A landscape with many valleys, sampled at points; each row gives a point and its height.
A ball rolls from a point to the lowest of its 3 nearest points, and stops where none of them is lower. Distance is the straight distance between rows; heights are no part of it.
Q774: [ -3 -38   5 -11  20 -23  31 -15]  height 56.6
Q18: [ 30   8 -37  25 -16 -28 -13  33]  height 28.9
Q298: [ 10  35 -17   9  -4   0 -20  36]  height 17.5
Q508: [ -6  -1 -15  -8  -9   4 -21   6]  height 24.2
Q476: [ -5 -39 -41  27 -23 -41  -1  25]  height 23.9
Q10: [-22  17  47 -13  28  26  27 -17]  height 38.1
Q154: [-53  18  46 -15  43  13  10 -10]  height 59.9
Q616: [-12  44  43  -4   5  49 -14 -26]  height 39.3
Q986: [ 12  54  -9   5  -5  18 -22  30]  height 15.6
Q789: [  6  33  36   0  -4  48  -4 -34]  height 38.4
Q660: [-12  28  10 -13  -5  28 -25  -2]  height 15.9
Q814: [ 37 -27 -56  29 -33 -43  -3  26]  height 42.1
Q365: [-24  46  21 -13   5  38 -26   1]  height 23.0
Q406: [-11 -32   1  -9  18 -24  10 -14]  height 53.5
Q738: [-32  39 -11  28  16 -15 -18  48]  height 25.5
Q333: [  9  14 -24  26  -7 -24 -16  37]  height 22.7
Q415: [-46  33  -3   8  14  10 -27  40]  height 19.9
Q932: [-11 -21  23 -16  23 -13  35 -10]  height 65.6
Q765: [-55  12   9  -9  19   4 -23  11]  height 8.6
Q672: [ 23  16 -22  -1 -28   6 -18  20]  height 30.5
Q357: [ 14 -19 -11  -9  -9  -4 -13 -11]  height 21.2
Q961: [  5  24  -2 -10 -16  25 -20   2]  height 13.9
Q793: [ -6  30  48  -1  14  42  17 -27]  height 36.5
Q632: [ 27   5  24  -3  -8  28   1 -41]  height 46.1
Q712: [ -1 -41  15 -21  13 -13  60  -2]  height 81.2
Q949: [ 36 -28 -12 -12 -19  -5   0 -30]  height 49.2
Q13: [-33  25 -16  21   6 -11 -17  46]  height 22.8
Q370: [-20 -21   5 -11  20  -9   0 -12]  height 50.2
Q369: [ 20  20  42   7   6  48  16 -35]  height 37.7
Q855: [ 38 -14   5  -7 -16  11   8 -36]  height 46.7
Q479: [-17  47   3  -3  -5  25 -25  28]  height 9.7
Q888: [-31  34  55  -8  29  42  15 -20]  height 35.3
Q379: [  4  -8 -26   2 -14  -5 -19  12]  height 24.0
Q84: [ 53 -38  -9  -8 -23  -8  18 -43]  height 54.9
Q642: [ 29 -51 -30  -7 -18 -24  -3 -19]  height 61.2
Q737: [-29 -30 -41  32 -15 -42   1  27]  height 29.2
Q863: [ -9  17 -18  12  -2  -8 -20  36]  height 19.7
Q756: [ 19  -7  17 -13   1   8  10 -33]  height 44.9
Q437: [-17  -3  42 -18  27  16  39 -11]  height 47.1
Q499: [-10 -42 -53  35 -28 -55   9  25]  height 34.1
Q626: [ 19   8  41  -3   6  35  23 -32]  height 38.7
Q920: [  1 -31  -5 -14   9 -17   6 -19]  height 55.0
Q254: [ 41 -49   3 -16  -4 -14  53 -24]  height 62.9
Q577: [ 36  40 -23  26  -5 -15 -19  30]  height 24.1
Q556: [ -9  64  -3  22  20  -5 -23  39]  height 24.7
Q957: [ 28  -3 -12 -12 -23  13 -13 -13]  height 17.4
Q629: [ -2 -65 -24   3   6 -48  10 -21]  height 56.7
Q772: [  0 -53 -45  13 -21 -41  -6   6]  height 16.1
Q747: [-22 -50 -19   3   9 -33  -3 -11]  height 55.7
Q300: [-15  -5  15 -13  19   0   2 -21]  height 42.6
Q830: [ 25 -43   8 -15   7 -17  44 -17]  height 64.8
Q813: [ 43 -27 -53  14 -38 -28  -8  18]  height 46.6
Q836: [-30 -18 -18   7   0 -15 -18  17]  height 27.4
Q293: [  4   9  32  -9  12  19  19 -28]  height 41.5
Q281: [-33  -4  28 -17  38  -2  18 -13]  height 54.7
Q656: [ 61 -45   7  -7 -14  -4  53 -33]  height 61.0
Q195: [ 37  -7 -47  24 -24 -28  -9  27]  height 35.5
Q423: [ 25 -11 -28  -3 -27  -6 -17  12]  height 27.0
Q236: [ 32 -16  28  -6  -1  17  39 -29]  height 66.8
Q752: [ -1  48  14  -5 -18  43 -28   6]  height 15.3
Q454: [  6  66   1  11  10  15 -24  37]  height 18.9
Q625: [ -2  -3  31 -11  14   3  26 -20]  height 51.5
Q162: [ 14  19   1  -9 -21  26 -20 -11]  height 14.4
Q413: [-55   3  -5   1  14   2 -24  19]  height 29.0
Q650: [-46   0 -19  25   3 -24 -12  43]  height 25.8
Q858: [-28  30  -3   1   4  11 -24  29]  height 18.8
Q416: [-21   9  13 -13   9  12 -18 -12]  height 26.7
Q464: [ 13 -14 -42  30 -21 -34  -5  33]  height 30.1
Q994: [-39  37  39 -18  23  33 -13 -14]  height 31.9
Q398: [ -4  10  14 -15   1  15 -16 -17]  height 20.1
Q609: [ 37 -27  19 -10  -2   5  49 -28]  height 65.3
Q907: [-40  50   3   4  11  20 -28  38]  height 32.0
Q277: [ -3  -1 -36  32 -10 -30  -6  33]  height 26.2
Q959: [ 10 -23  26 -16   9  -2  45 -15]  height 72.5
Q123: [ 47 -42 -36  -6 -31 -15  -7 -16]  height 57.2
Q510: [-36  -9   7 -10  24 -11  -9  -8]  height 53.0
Q575: [ -2  18  47  -9  16  29  24 -26]  height 38.8

Where does a ball stop that starts at each point below?
Q300 => Q961
Q195 => Q479
Q774 => Q961
Q836 => Q961
Q277 => Q479
Q650 => Q479
Q577 => Q479
